Each row is a point on a landscape with many peaks, with its height.
A climber steps from a point to the highest of its 2 nearest points, and stops where none of them is higher. Distance is the straight distance between rows; heights are no part of it.
Pipo: [117 178 159 124 100  52 144 113 113 145 140 108 103 133 123 158 123 126
 131 153 138 117 162 100  77 138 142 103 169  82 179 150 150 124 121 165
 122 164 144  70 113 183  61 170 153 132 121 136 147  71]  h=37.2
fizo: [116 136 125  98 137 172  78 141 109 153 113 126 154 111 116 152 152  63
 113 152  88 135 107  79 129 117 158 129  64 129 109 159 165 161 114  94
 151 128 115 161 194 104 132 104 176  87 121 127  89 121]  h=15.5
netud: [170 142 167 173 124 102 126 130 136 117 107 126 115 184 172 139  95 176
 123 103 130 152 137 145  69 141 101 115 174 119 130 185 104  67 132 149
  77 158 157 119  58 154  84 133 140 144  94 145 141 150]  h=65.9
Kegil: [100 120  95 107 131 139 130 122 116 111 167 142  96 103 135 170 184 135
 129 136 108  99 141  96 140 150 189  99 130  88 163 104 141 107 103 146
 152 130  96  90 142 111  82 167 179 165  92  64 132 154]  h=60.8
rupof: [183 190 182 197 121  59 170 122 142 111  76 140  84 167 103 103 106  66
 162 172 117 137 101 166  90 116 104  99 115 107 134 147 123 113 116 115
  79 151 163  65 158 164  89  77 128  93 171 117 131  81]  h=50.7
ronud: [ 78 120 104 118 128 116 164 134 114  90 178 117  94 113 139 149 171 166
 130 124 144  88 132 114 165 186 148  92 164  89 170 128 129 120 124 143
 170 139  85  64 130 105  74 188 155 173 122 110 108 123]  h=56.9
zis: [154  93 129  79 140 128 144  93 113 105 114 154 142 121 112  79 114 140
 154 128 156  99  88 102 141  41  53 159  76 173 115 105  74 114 101 143
 135 165 103 136 164 148 197  97  90 146 149 104 119 131]  h=42.9
Gitu: [124 138 135  98 138  96 118 143 158 138 173 102 133 115 134 139 149  92
 162 127  79 149 158  82  89 117 182 127  74  72 135  95 175 115 119 109
  99 161 164  89 166 104  51 107 136 155  95 123 187 140]  h=49.3
Datug: [ 50  91 104 145 142 194 118 135 101 137 100 201 115 125 115 172 118 146
 103 105 142 114 109 133 169 128 124  98 136 140 152  93 160 143 143 131
 194  71 131 190 120 129 148 131 150 111 117 127 102 151]  h=41.8
Vuk: [112 175  93 149 126  78 222 117 144 128 116 107 127 115  97 127 133 177
 125 122 133  82 159 191 157 158  83 160 182 120 197 143 115 120 101 159
 119 107 155  68  89 169 116 146  97 148 179 189 166 116]  h=54.7
rore: [162 122 164 111 102 122  86 182 116 158 118 128 213 141 178 156 100 139
 131  76 119 146 188 134 126 107  73 142 113 160  96 158 115 133 154  95
  94 160 145 172  95  66 138  93 109 124 104 164 142 169]  h=58.6
Gukis: [170 161 108 128  90 103 180  63 119 116 120 144 111  96  93  64 163 121
 145 170 173 110  91  84 113  88  91 148 107 100 179 123  96 122 130 141
 139 161 105  85 145 170 129  92 138 169 166 120 159 120]  h=34.2
vub: [ 64 112 142 129 130 150 112 195 123 155 131  99 138 119 129 164  79 132
  96  90 138  98 148 121 187  84 123 127 134 135 106 119 179 163 148  70
 179  73 124 189 129  68 175 127 105  84 148 137  89 127]  h=29.4
Kesu: [134 135 150 135 126 134 112 116 118 114 116  66 167 130 121 106 100  98
 116 126 129 147 159 124 165 128 128 189 106 173 105 148  68 156 163 107
 117 153 110 140 125  97 201  93 123 104 182 106  61 128]  h=21.1
zur: [ 80  77  94 106 162 127 174 161 147 126 161 138 125 123  95 137 131 167
 110  73 132 109 119 161 169 154  89 126 175 153 128 120 126 136 132 160
 130  90  96 104 108  78 169 183  79 150 142 150 149 119]  h=12.0
peka: [145 114 139  94 154  88 160 134 145  95 192 132 130 178 109 126 136 142
 152 105 137 104 118 136  97 117  87 137  89 146  97  88 114  72  77 151
 133 136 139 137 167 141 135 107  71 153 104 104 147 172]  h=62.4
novib: [155 115 131  74 133 137 168  82 117 131  98 132 134  77 100  68 152 125
 145 145 137 108  95  90 135  77  90 162  70 151 135 114 118 154 102 127
 135 153  74 156 147 166 178 104 128 161 150 117 120 127]  h=39.2
dil: [165 109 127  99 115 100 114 150 117 120 131 109 180 141 141  89  94 132
 164 101 138 121 113 109 141  61  83 167  88 173  83 143  52 134 138 105
 115 164 132 150 170 107 176  77  97 119 156 111  90 176]  h=49.9
vamu: [154 150 162 125 115 124 155  65 123 144 123 157  97 164 138 122 181 118
 158 203 119 134  30 108  68  76 124 105 105 129 128 132 142 129 142 114
 112 146  97 111 179 143 129 110 150 102 155  98 114  56]  h=61.7
buni: [ 85 115 129 170 144 161 104 157 119 115 101 119 121 122 148 137 104 135
  91 124 145 146 109 152 137 153 155 103 180 121 152 150 118 108 128 159
 147 102 167 156 114 127 110 173 156 106 103 134 116  97]  h=21.8
suran: [190 131 176 179 128 115  76 130 104 134  68 135 138 144 171 141 114  67
 150 131 124 147 110 167 128 125 164 156 142 105  75 173  94 144 172  80
  83 165 120 183 129  76 128 120 159 102 126 120 125 104]  h=37.1
Kuf: [126 145 140  76 103  85 114 111 110 136 161  98 143 119 127 184 123 101
 152 142 150 114 170  69  74 101 155 104 128  83 158 143 135 119 103 169
 106 158 135  94 140 131  76 175 166 139  88 117 161  93]  h=32.8
podi: [184 190 108 182  56  94 179  87 102 142 107 150 117  89  98  82 125  93
 150 164 138 126 141 144 129 143 115 145 119 111 183 103 118 174 134 117
 103 145 145  76 126 173  83  60 140 129 173 170 152 123]  h=25.2
fofo: [119 127 144 167 143 121 148 185 142 153  88 131 116 102 133 109 135 132
 116 155 112 147 151 161 132 154 132 117 161 111 146 130 139 156 154 115
 125 125 143 126 104 161 120 131 120 132 110 149 142  97]  h=45.5
Zop: [106 134  91 128 100 108 198 121 154 119 132  97 125 103 117 133 116 167
 108 119 137  91 127 165 172 176  96 152 179 149 174 143  99 115 128 159
 144 107 149 111  80 152 165 170  82 147 150 163 140  76]  h=46.2
vovin: [154  97 136 113 148 117 114 148 120 154 147 156 143 140 117 105 167  87
 140 153 119 136 127 120 109 123 108 153  94 116 114  88 160 194 166  89
 124 129 127 131 206 142 149  77 108 125 105 133 134 155]  h=30.4
fas: [208 158 163 111 131 100 111 161 181 107 143 124 125 167 187 126 104 185
 143  55 121 112 158 163  93 130 106 136 132 130  82 133  92  78 111 144
  88 143 165 133  99 102 106 142 100 146 111 103 152 201]  h=60.1
zokad: [ 77 114  71 133 140 183  82 146 161 115 130 119 144 151  98 166  62 113
  63  60 162 164 148 102 169 115 159 109 106 147 142 125 174  76  94 169
 120 103 187 152 177  89 103 165 136  99  99 174 121 168]  h=45.1
lanab: [165 138 168  99 128 111 176  57 109 128 140 175  74 155 131  88 186 107
 157 203 144 138  24  84  86  73 104 114 110 113 142 106 131  97  97 122
 125 139  89  81 188 163 114 118 130 137 163  95 116 119]  h=67.9
Nemu: [140 116 153 147 160 153  97 188 200 128 156 102 122 160 146 124  94 143
 135  77 131 139 166 180 101 147 173 139 145 109  95 105 113 137 133 116
 101 106 164 171 105 101  91 176 115 155 113  93 160 144]  h=53.5
muk: [169 145 175 113  81  94 113 133 135 141 132 147 182 105 188 140 116 165
 150  89 135 162 113 150 111 106 127 138 134 136  55 164  83 104 111 149
 103 175 118 155 116  96 154 115 133 132 138 126 139 181]  h=41.9
gik: [ 92 147  86 103 129 121 111 131 135 124 190 107 121 121 113 157 156 104
 128 121 100 126 136  87 108 138 197 104  88  83 167 109 169 112  76 151
 126 140 138 119 154 109  75 146 150 155  88 106 158 145]  h=55.9
tef: [ 82 108  78  77 140 135 194  94 129 118 160  84 164  91  91 148 132 153
 114 107  94  94 121  87 172 115 110 151 118 170 106 120 106 130  83 156
 140  98  62 132  88 100 178 151  98 163 145 124 120 100]  h=30.2
zipu: [151 141 145 114 127 112  98 197 133 140 109  78 162 134 119  98 103  84
 136 116  97 146 176  86 117 143 137 148  64 122  98 159 147 147 161 104
 100 163 151 121 184 112 144 100 130  95 142 131 106 126]  h=37.5
pega: [ 75 107  85  96 130 147 165 131 115 142 151 136 167 116  99 199 128 132
 125 120 127 106 118  82 151 119 128 109 108 140 141 109 126 152  85 163
 162 101  83 138 132 141 137 138 140 156  79 130 123 110]  h=37.9
paliv: [ 75 125 148 145 114 191  58 124 116 128 107 107 169 110 129 204  83 109
  82 127 162 164 121  98 163 103 148 119 124 146 129 142 113  73 110 135
 171 120 139 154 142  92 149 129 159  84 111 164  76 138]  h=10.1
Gez: [178 144 123 167 125 111 120 116 104  96  59 111 139 116 127  89 114  79
 141 125 150 101 137 185 151 134 103 189 115 117 134 100 109 184 167  97
 120 149 149 138 115 150 162  75  99 133 166 124 138 100]  h=37.6
vam: [186 174 166 183 144  71 146 119 144 111 102 127  87 159 110  87 129 105
 153 174  94 154 119 157 101 157 127 104 132 100 114 135 129 130 125 115
 107 130 140  59 137 182  94  76 132 128 147 114 143 147]  h=44.5
vupos: [ 87 109 119 124  93 135 167 130 103 143 121 151 156 102 107 141 124 143
 125 147 152 117 137 123 144 106  77 151 138 150 140 118 124 144 140 151
 164 128 121 149  87 155 161 113  88 123 103 180 147  70]  h=36.1
netod: [139 143 129 122 130 129 148  84 145 122 116 126 106  83 113 102 176 110
 124 172 102 121 110 120 119 144 182 129 134 100 158 127 145 128 116 144
 130 129  93  85  97 184 118 138 179 160 147  78 130 112]  h=73.7
Mabup: [114  93 124 124 128 122 143 178 152 137 121 119 164 111 127 137 112 146
 102  94 126 106 167 185 162 119  78 158 185 144 146 133  96 127 160 134
 115  90 144 132  56 104 177 136  63 132 152 164 174  90]  h=31.0
Rado: [102 137  94  79 102 153  91 126 141 144 172 110 129 114 110 188 127  80
 143 157 107 132 126  66 114  94 201  96  74 119 165 135 149 136  83 145
 141 118 127 122 178  81  72 130 195 115 105 120 126 117]  h=48.7
dos: [136 139 131 139 169 134 115 113 159 132 120 126  99 116 137  84 151 126
 125 165 112 118 134 174 136 172 183 123 145 103 121 110 136 163 126 145
 145 130 108  92 106 175 158 149 134 161 160  70 132 135]  h=66.4
Dok: [134 117 149 123 140 141 110 200 148 166 114 100 166 147 137 125  97 102
 104 108 118 146 193 136 111 138 125 170 104 136 116 126 154 141 162 109
 112 116 180 140 113 103 118 135 108 106  86 164 139 129]  h=25.6
neda: [130 106 148 141 149 114 139 154 121 104 153 109 112 192 163 124 121 180
 130  79 133 159 130 145  71 158 106 120 151 136 129 137 149  80 135 167
 108 142 163 125  84 159  78 155 113 149  71 127 127 159]  h=61.1
Zetez: [ 94 146 113 178 139  68 185 143 152 161 111 131 118 107 121 107 125 191
 115 139 110 121 173 185 181 189 105 120 193 110 172 121 134 157 152 117
 124  99 143  67  88 159 130 130 107 155 169 184 149 118]  h=68.3
Lodok: [130 139 111 113 153  95 182  30 115  82 154 140  75 145  87  83 162 178
 141 152 159 122 121  73 119 148  74 102 107 129 105 119 123 113  89 144
 172 146  88  69 128 187 140 117 116 175 142 104 118 162]  h=53.0
Pomed: [158 124 147 147 145 158  95 120 143 134 101 143 131 149 133 138 160  93
 160 183  73 144  68 146  91 122 172 110 107 103 115 144 149 149 149  94
  90 120 116 140 175 113 117 110 135  76 130  97 114  85]  h=45.9
zubi: [ 90  63  97 106 147 109 176 136 113 142 154 154 157 109  75 169 113 150
 104  99  94 109 132 123 179 102  76 133 169 162 153 108 150 128 120 157
 133  62  61 117  88  81 201 140  63 139 167 161 169 108]  h=10.2
Lafe: [123 150  99 147  93 162 190  83 109 116 123 160 105  81 120 104 108 167
 121 156 131 122 128  95 123 157 141 147 138 162 192 113 136 154 146 136
 178  91 116 134  85 169 129 174 162 137 152 126 113  70]  h=57.2
nekir: [197 148 118 114 135 120 153  61 135 128  76 138 132  66  88  26 161 132
 151 156 161  83  97 105 144  82  84 167  65 121 158 100 116 118 132 125
 153 158 109  99 144 163 172 102 128 172 173 115 136 146]  h=36.3
Muni: [ 83 150 143 127  93 160 105 149 115 131 128  72 142 108 101 157  96 101
 102 167 115 153 155  75 157 126 149 150 105 168 117 174 110 125 153 128
 161 139 103 142 158  83 159 127 138  86 144 146  61 137]  h=16.7
tafem: [155 176 118 151 149 125 113 100 173 142  98 139  96 105 129  75 141 100
 123 157 111  92 149 181 177 130 201 138 138  96 130  90 119 206 110 136
 113 137 101  71 109 179 140 123 136 177 194 109 129 141]  h=57.6
geras: [171 119 171 146 116 109 104 173 144 146  96 124 158 119 187 131  92 138
 140  82 143 126 187 162 123 113  91 162 144 113  71 159  92 142 182 121
 107 144 142 174  81 106 143 112 126 135 134 162 152 153]  h=64.5
Piden: [183 149 149 158 158  68 117 109 153 108 145 126  54 164  97  72 167 141
 143 174  95 153 118 150  93 191 156  92 139  96  79 107 153 123 110 110
 122 127 133  65 130 174  91 109 122 142 157  71 136 160]  h=45.0
fam: [ 97 150 126 163 129  55 179 138 111 132 160 113 103 116 118 120 141 192
 113 129 114 156 169 140 164 192 116  88 186 122 156 130 138 132 146 125
 159 123 131  45  97 147  91 156 141 184 143 174 140 120]  h=56.1
Zor: [159 130 138  95  80  93 105 171 103 126 159 110 195 158 162 132 106 159
 153  64 131 127 190 115 125  94  87 154 108 181  73 160  75 145 159 103
 104 159 111 177 145  93 149  73 101 101 157 142 112 173]  h=53.9
fute: [165  98 118 100  97 116 131 106 102  96 123 156 187 121 139 128 103 147
 164 110 155 111 100 117 148  57  57 161  96 183  89 122  52 129 120 138
 127 169 100 161 117 115 192  65  74 126 134 133 153 160]  h=46.3
Lolut: [143 159 134 108 137 110 120 189 158 152 148  95 148 127 127 109 129  73
 120 126  81 147 166 105  77 109 163 155  51 101 129 139 171 125 120 119
 107 156 161 121 170 105 110 106 144 127 113 130 159 126]  h=43.8
zavu: [ 92 142 111 106 110 190  68 132 114 141 125 104 167 121  93 186 115  90
 101 145 139 153 120  76 138 116 162 125  91 160 122 163 142 121  98 124
 152 113 129 166 171 105 137 124 181  87 110 145  85 129]  h=13.2
Lem: [113 138 154 140  87 172  53  99 109 139 135 108 198 106 168 197  95 122
 112 139 185 190 139 112 139  91 148 113 150 153 119 163 103  74 113 158
  89 139 131 149 131  88 118 164 166  87 105 142 110 124]  h=8.0
les: [118  85 140 154 154 180  85 168 164 134 145 166 109 166 166 133 115 150
 150 103 161 137 143 171 113 146 174 109 160 108  96  79 107 170 152 109
 117  86 141 175  95  98 124 149 138 138 117  97 136 156]  h=49.1
Mot: [151 159 122 116 113 144 119  85 168 109 116  55 157 139  93  80  92 104
  95 103 143 102 182 163 188 119 120 188 101 155 112 141  64 161 142 108
 120 128 122 110  96 103 207  95  94 133 230 129  92 122]  h=23.7
Disad: [184 137 112 105 128 151 133  66 161 110 107 104 162 109 113  67  92 124
 112 116 150  81 131 158 169 126 125 180 118 150 119 122  74 127 121 135
 140 144 134 119  82 149 192 117  79 142 189 115 114 116]  h=26.4
zek: [159 147 129 111 128 108 125  76 112 149 169 183  89 132 127  91 209 121
 165 170  69 146  90  98 106 119 134 106 123  89 103  94 139 147 126 110
 116 122 113  81 171 151  67  77 137 133 135  98 137 160]  h=61.5
kiti: [119 126 118 169 114 150 182  62 107  75 128 126  78 115 124 112 125 177
 114 138 139 149  93 135 108 173 155 117 135 173 178 119 134 149 128 123
 165 134 128  93  84 175 131 159 164 150 169 121 105  97]  h=63.5
Tuzuv: [119 106 145 159 164 132 150 173 141 139 134 108 103 162 126 128 118 164
 118 127 115 166 150 155 100 178 120 131 158 111 143 123 156 113 147 140
 115 109 171 100  84 164 109 145 117 139  81 151 153 141]  h=54.3
Lus: [ 93 105  70 153 144 212  56 113 141 141  92 167  91 164 124 163 137 121
 102 123 135 156  79 136 126 116 153  79 149 132 155 136 160  99 115 125
 129 105 133 149 157 122 119 119 195  53 101 139 125 127]  h=29.1
dalot: [ 71  92  84  92 125 119 164 137 116 165 166 146 151  91 101 166 145 143
 130 116 115  83 154  96 176 103 121 113 142 130 137  92 143 167 126 127
 144  93  67 121 112 105 148 113 125 154 100 136 146 133]  h=35.2
nazab: [176 114 165 156 142 121  97 156 132 106  89 131 124 156 142 110 116  63
 174 154 105 134  80 156  88 124 154 150 124 120  83 130 124 156 160  86
  92 133 125 135 151 114 129  99 133 114 130  84 127  94]  h=39.8
fatip: [ 91 129 102 140 161 122 161 200 159 148 174 122 114 133 117 120 151 170
  94  73 113 108 153 153 173 190 142  94 156  83 148  99 181 105 156 140
 131  85 134  94 128  89  71 194 110 146  94 139 139 151]  h=15.2
mef: [ 68  99 124 154 155 201  71 128 134 127  93 150 105 145 147 157  95 138
 104 107 160 138  89 136 139 123 157  81 191 123 150 138 136  85 121 143
 137 112 151 146 146 105 117 181 201  62 102 153 123 146]  h=25.3
tez: [210 164 184 141 101  89 106 151 133 153  88 148 152 131 189 113 100 116
 166 124 131 156  87 154  95 115 147 140 134 115  63 183  85  99 136 120
  79 178 126 153 138  96 136 124 148 116 122 127 129 137]  h=40.3
Fabit: [ 91 121  92 131 133 189  84 141 132 122 159 117 148 163 118 173 111 111
  86 102 145 164 122 121 109 146 171  99 101 136 133 141 160  76  76 155
 111 121 173 164 158 123  68 171 147  95  81 122 129 133]  h=60.6
zitid: [132 121  99 169 147 198  41 140 161 143  88 139 120 167 154 168 105  95
 122 135 138 164 107 139 116 117 169  97 128 123 120 158 154  83 115 105
  81 108 154 169 143  78 100 136 188  25  95 138 155 131]  h=33.8
dor: [ 81 127 129 101  96 117 108 204 104 161 138  91 151 136 124 144  98  98
  90  89 127 103 201 115 172 103  73 141 127 154 112 148 160 171 158  84
 158  89 126 173 118  62 179 109  84  79 155 166 101 114]  h=24.4
tud: [ 86 127 100 136 119 158  88 158 138 154 105 139 108  87 119 174 139 129
 103 145 129 121 145 101 144 113 180  81 139  82 163 128 194 133 118 119
 147 103 153 129 158  97  95 151 174  90  73 147 134 129]  h=24.3
sezed: [103 111 127 131 149 118 147 163 141 153 113 133 126  91 130 120 117 134
 108 130 122  88 165 164 183 132 123 145 181 127 149 115 150 155 160 104
 149  97 125 145  96 129 185 118  94 123 128 151 147  98]  h=37.0
bepe: [142  90 144 103 110 142 132  98 126 137 133 144 157  98 174 134  94 151
 148 116 141 128 103 140 136 112 110 163 122 159  82 129  48 105 119 144
 130 167 120 162  87 130 170 108 110 144 130 114 135 165]  h=43.6
mefe: [120 123  99 117 129 158  72 125 105 153 102 160 114 101 118 165 179  86
 120 180  95 117 101  97 108  94 163  81 118 104 144 134 186 135 110  95
 155 104 112 144 159 114 113 126 194  85 108 139 119 112]  h=19.9
dul: [127 150 138 154 144 138 113 124 137  96 168 101  98 140 114 136 152 115
 135 124 116 149  88 136  62 192 183 114 117  90 126 133 191  90  81 142
  97 136 139 102 148 138  57 150 141 108 110  97 154  95]  h=62.1
vob: [124 101 104  78 124 151 166  85 151 108 133  98 149 108 103 118 130 155
 117 112 122  94 116 140 157 121  87 167 136 162  99 118  82 122  89 163
 143 126 114 117  76 119 198 137  88 161 161 119 138 111]  h=28.7
nen: [107 161  91 150 152 178  77 119 156  89 150 115 104 169 115 151 132 114
 115  97 137 151  97 141  85 145 169  88 104 105 147 140 184  70  87 154
  70 114 162 133 158 122  65 164 165  50  84 125 156  89]  h=74.6
Lasis: [122 111 127 134 155  85 167  98 122  74 183 156  72 203 111 111 141 163
 150 135 152 117 101 114  97 150  57 109 125 141  78  92 112 100  84 139
 169 154 101 108 158 166 133 115  87 160 126 110 119 186]  h=57.1
Movo: [103 102 119  96 101 136 148 123 111 140 137 124 161 117 108 183 123 136
 127 153 153 141  92 102  98 121 101 131 112 151 119 128 111 123 118 174
 144 127 125 168 143 176 145 145 115 129  87 143 106  83]  h=42.7
Kif: [159 102 152 151 145 157  65 179 155 137 127 169 135 159 185 129 131  99
 158 118 141 146 129 153  96 115 174 119 117 108  79 125 129 181 148  78
 113 114 142 198 143  95 112 121 158 127 111 110 146 143]  h=44.4
ras: [126 102 129 115 143 117 145 107 129  48 134  95  83 148 157 128 125 184
 131  99 161  89 113 168 140 188  91 139 173 145 110 144  79  74  91 176
 120 167 143 131  72 129 138 166  58 167 153 105 106 140]  h=58.5
dozi: [143 116 167 132 124 112  95 202 121 139 100  79 156 147 156 123 100  81
 105 112 121 131 189 123 121 123 115 160 107 135 105 147 136 189 164  68
 135 149 146 167 153  87 165 124 115  94 113 148 113 119]  h=30.9
pof: [177 163 166 137 150 130  90 149 173 123 144 109 125 152 174 116  96 137
 133  64 112 157 143 161  82 146 171 153 144 109  85 143 112  80 115 147
  68 140 154 158  85 117  62 177 124 143  98 114 160 178]  h=57.5
lidi: [187 144 160 117 147 101 134 144 154  86 136 101 144 156 151 129 112 170
 123 102 118 110 175 149  74 106  74 159 130 127 104 129 101  70 102 152
 101 128 177 106 115 143 104 124  77 122  89  94 149 179]  h=62.7
gab: [138 132 139 126 147  74 165  78 127  86 140 114  66 151 109  95 162 161
 144 158 118 127 115 143 127 191 133 120 156 123 113 123 133 118  91 126
 162 146 114  64 107 174 117 121 116 168 140  98 109 158]  h=48.8
fon: [129 106 139 116 143 142 130  84 123  72 134 130  91 130 160 122 121 163
 151 134 160 112  79 145 108 156 135 121 146 158 104 125  85  90 105 166
 149 166 128 149  71 158 150 150 113 160 140  80 102 138]  h=64.3
gulo: [163 187  86 162  87  91 180  73 114 141 138 139 104  93 104  84 131 156
 122 172 124 135 138 145 160 146 120 138 169 125 170 111 126 169 124 110
 158 127 135  72  79 187 101  76 128 161 182 162 157 142]  h=20.7
bafe: [ 80 105  92 127 155 104 192 174 151 131 169 126  89 114 107 124 146 179
 113  79 123  88 126 160 201 178 114  66 193 117 150 142 155 105 165 136
 140  78 111  99 139  68 129 212 107 158 142 146 140 138]  h=13.6
lasu: [109 149 140 124  71 147 120 138  77 106 127  77 169 122 119 127 103  90
 116 149 128 174 161  70 134 139 131 156  69 181 116 171  80 129 166 134
 118 183 108 143 177 100 178  90 133  81 161 123  54 123]  h=18.9
marag: [ 45  97 121 112 140 182  94 156 120 154 115 145 136 126 106 171  73 160
 107  57 143  92 109 134 215 105 124 107 148 151 128 107 159 125 147 108
 173  51 122 204 124  84 160 145 109 110 149 135  92 147]  h=34.9
Visuk: [ 89 144  89 104 148  69 177 105 125  95 163 104 100 122 113 124 173 162
 137 100 125  70 143 159 173 193 120 121 176 105 162 125 117 105 113 146
 138 125  77  50  99 110 105 161 115 192 152 122 135 120]  h=53.1
Zedif: [151 113 146  98 132 154 126  84 101 154 111 168 137 126 135 113 178  82
 151 192  94 124  37 106  93  78 157 122  82 141 130 141 158 140 116  97
  98 132  97 141 203 132 135  93 154 113 134  91  92  87]  h=54.2
gufe: [ 95 124  89 122 138 163  65 150 157 133  97 124 121 113  92 154  93 106
  81 103 166 141 119  92 157 114 172  90 129  94 138 125 204  86  96 133
 120  90 187 143 186  86 100 155 170  65 103 178 118 135]  h=32.2
gera: [184 155 153 192 125  71 145 117 100 120  49 161 119 159 108  98 137  66
 166 174 119 148  65 139  91 108  84 124 124 105 138 157 125 146 175  89
  56 157 160 105 167 141 118  71 119  97 141 132 129  57]  h=66.3
tema: [139 125 137  95  81 128 115 115 106 113 159 140 166 148 155 194 102 149
 147  92 168 154  93 116 109 124 109 108 109 161  91 151  83  64  66 175
 116 155 129 155 147 131 104 135 107 153  68 101 110 149]  h=5.6
rabu: [ 82  97  89  76 145 145 147 120 124 144 144 129 160 106  85 129 120 131
 113 114  95  77 149 101 169  91 102 147  98 189 123 112 133 164 109 122
 157  93  47 160  99 120 195 116 116 154 146 133 127 123]  h=32.1
Tufin: [152 121 197 144 130 119 111 163 130 138  76 111 142 134 179 132  95 130
 120 117 114 146 161 159  95 127 111 150 158 124 120 159 104 101 155 149
  88 140 175 148  65 159 100 139 125 114  98 159 148 136]  h=73.6
rud: [110 134 139 107  77 176  73 113 105 134 157 111 186 137 153 236  92 149
 125  96 166 189 110 119 112 121 141  98 122 171 119 145  80  55  85 176
 112 148 131 144 146 106  77 158 137 126  95 117 103 131]  h=6.6
nemol: [150 140 131 159 156 131 116 100 114 163 122 171  82 137 135  73 182 130
 131 164 107 167 149 139 139 132 111 129 142 113 110  91 153 199 193  63
 146 113 102 115 139 164 153  75 110 147 152 132 116 148]  h=51.8
sevo: [134 123 155 112 158 138 169  44 109 121 126 158  60 153 132 102 160 140
 147 184 118 133  51 104  84 116 119 107 107 163 123 113 117 103  96 128
 139 127 105 122 140 187 136 134 130 154 147  83 105 130]  h=75.3
vono: [120  86 136 142  98 152 138 129 102 129 106 153 148  84 146 121 110 104
 126 131 156 125 133 130 131 129 102 168 144 166 139 133  92 146 162 130
 161 123 137 196  72 133 165 107 108 116 114 159 119  97]  h=31.1
bet: [160 129 152  95 128 106 136 146 147 114 172 152 124 161 157 127 117 138
 155  95 135 129 112 142  64 109 107 144  85 142 115 122 113  71  75 141
  96 155 169 149 146 136  79 113  76 135  78 101 140 174]  h=67.3
Tis: [119 132 132 126 107 113 147  79  93 128 161 145 107 118 132 135 183 127
 156 181  88 137 102 101 108 141 156 101 139  90 123 120 136 145 119 131
 129 117  96  83 141 166 106 116 158 146 111 101 132 132]  h=66.7
bodam: [155 112 120 137 137 150 159  39 112  91 129 148  56 139 140  80 141 163
 137 167 132 135  97 124  91 138 142 107 114 174 125 101 112 104 105 119
 147 146 125 142  81 182 150 150 132 158 177  84 112 102]  h=69.7
pelo: [182 168 122 161  98  84 169  92 116 117  82 117 144  84 109  92 145  81
 145 175 150 115 110 132 111 119  99 158 112  92 165 128 109 151 144 146
 120 144 144  87 136 183 141  72 131 132 148 135 142  99]  h=30.5
Piri: [151 134 140 152 129 109 122 153  90 133  98 157 127 118 142 105 184  83
 134 152 119 143 171 141 138 128  93 142 141  82 110  95 159 219 201  65
 144 118 107 137 161 151 150  77 109 118 115 146 147 122]  h=40.8
Resug: [ 90 122 113 135 157 156 134 184 140 121 175 104 122 135 114 120 136 134
 110 101 130 115 124 151 136 185 173  99 138  98 134 106 159 113 112 151
 158 103 151 121 138 104 103 171 132 137  89 122 132 149]  h=16.6
tev: [108 115 139 102 163 136 139 192 148 161 124  95 174 150 124 150 102 141
  87  74 111 122 177 148 145 116  91 147 153 137 133 142 130 101 161 134
 109 100 170 122  88 110 148 160  92 118  95 175 136 136]  h=26.6
vev: [169 130 122 119 154 113 120  80 111 176 150 187 112 115 128  53 196 151
 156 156 100 155 122 110 141 120 120 117 135 105  97  95 133 171 167 108
 143 132  89  84 147 165 127  82 130 164 153 101 137 165]  h=57.7
bevo: [134 123 131  70 158 129 111 129 124 164 167 140 135 121 109  92 195  88
 144 152  97 122 131 106 127 106 159 131  79 130 126  81 157 174 135  83
 139 132  96 122 180 138 133  80 150 152 131 121 132 172]  h=25.4
kur: [102 135 119  85  90 102  86 144 119 156 134  93 152 106 115 186 109  76
 140 175 137 133 166  47 110  87 176  94  89 106 145 156 151 134 122 145
 112 133 149 112 161  86  86 149 200 117 122 139 125  86]  h=40.2
kegob: [ 88 162 150 168 114  68 160 140 125 144 145 118 107 138 131 134 131 173
 111 149 131 127 176 113 140 172 134  90 179  85 193 146 156 125 142 145
 111 118 158  58 121 164  60 188 153 158 112 164 138 108]  h=46.4
tigu: [ 86 133 126 117 124 147 146 152 125 123 126 100 136  84 115 147 132 148
 106 139 125 100 119 127 134 151 164 118 161 105 158 136 124 114 108 177
 151 107 139 106 119 128 130 176 148 136  98 131 114 106]  h=18.8
vufu: [ 57 110  96 150 144 175 162 130 105 122 124 180  91  73 123 133 138 189
 109 120 118 106 124 111 181 138 129 114 148 136 174  90 165 158 169 122
 197  90  91 141  98 132 154 157 152 148 124 121 105 126]  h=47.7
sen: [ 98  99  85 125 134 157 181  84 134 115 117 159  99  83 106  99 139 189
 111 117 128  97 127 130 180 145 132 140 148 172 175  92 137 139 148 155
 181 104  88 133  67 139 158 176 134 153 154 135 120 110]  h=51.7
Pubi: [136 106 146 143 121 155 121 108 100 120 112 163 118 114 178 104 131  98
 148 108 144 111 137 155 146 108  96 157 124 150 127 111 121 198 173  77
 167 148 103 208  86 126 158 124 106 111 148 118 140 127]  h=27.0
Mel: [100 100 113 104 109 154 100 141 122 143 143 143 167 161 118 197 126 112
 128 132 165 164 108 118  83 132 140 101 117 144 133 144 141 102  94 178
 119 117 160 177 147 155 107 157 129 116  62 160 110 107]  h=50.0
Velel: [200 125 153 201 111  81 131 122  92 106  48 160 111 138 141  83 129  71
 157 146 147 133  97 151 113 112  83 162 133 124 143 131 104 157 177  81
 104 160 147 151 153 140 134  78 111 110 140 134 132 118]  h=50.4
vuvir: [103 143 106 124 108 112 114 198 120 153 129  67 148 151 125 120 108  95
  68 104 114 137 231  92 148 126 113 150  98 114 103 173 156 162 180  81
 138 131 114 156 163  78 150 103  81  65 149 147 101 135]  h=26.0
Lan: [144 119 106 154 149 191  34 139 140 142 101 179 124 173 161 156 136  82
 137 126 121 152 103 173 107  98 171 113 123 110 128 132 143 138 145  73
 103 104 146 213 147  81  86 119 171  70 109 141 158 134]  h=38.7

For each start below, name the point where the climber stops.
zavu -> nen
dor -> sevo
tigu -> bet
tev -> Tufin
lasu -> nen

Call two points neighbours if one is among the 2 nearest of the other. Go from one point of each pair to the other, from neighbour to neighbour, staying as high as possible. Name the lowest point that can't be avoided.
Kegil / bet -> pelo
bet / gera -> vam
Zetez / Tufin -> Mabup
Zetez / nen -> Visuk
sevo / Tufin -> suran
nen / Kegil -> gik
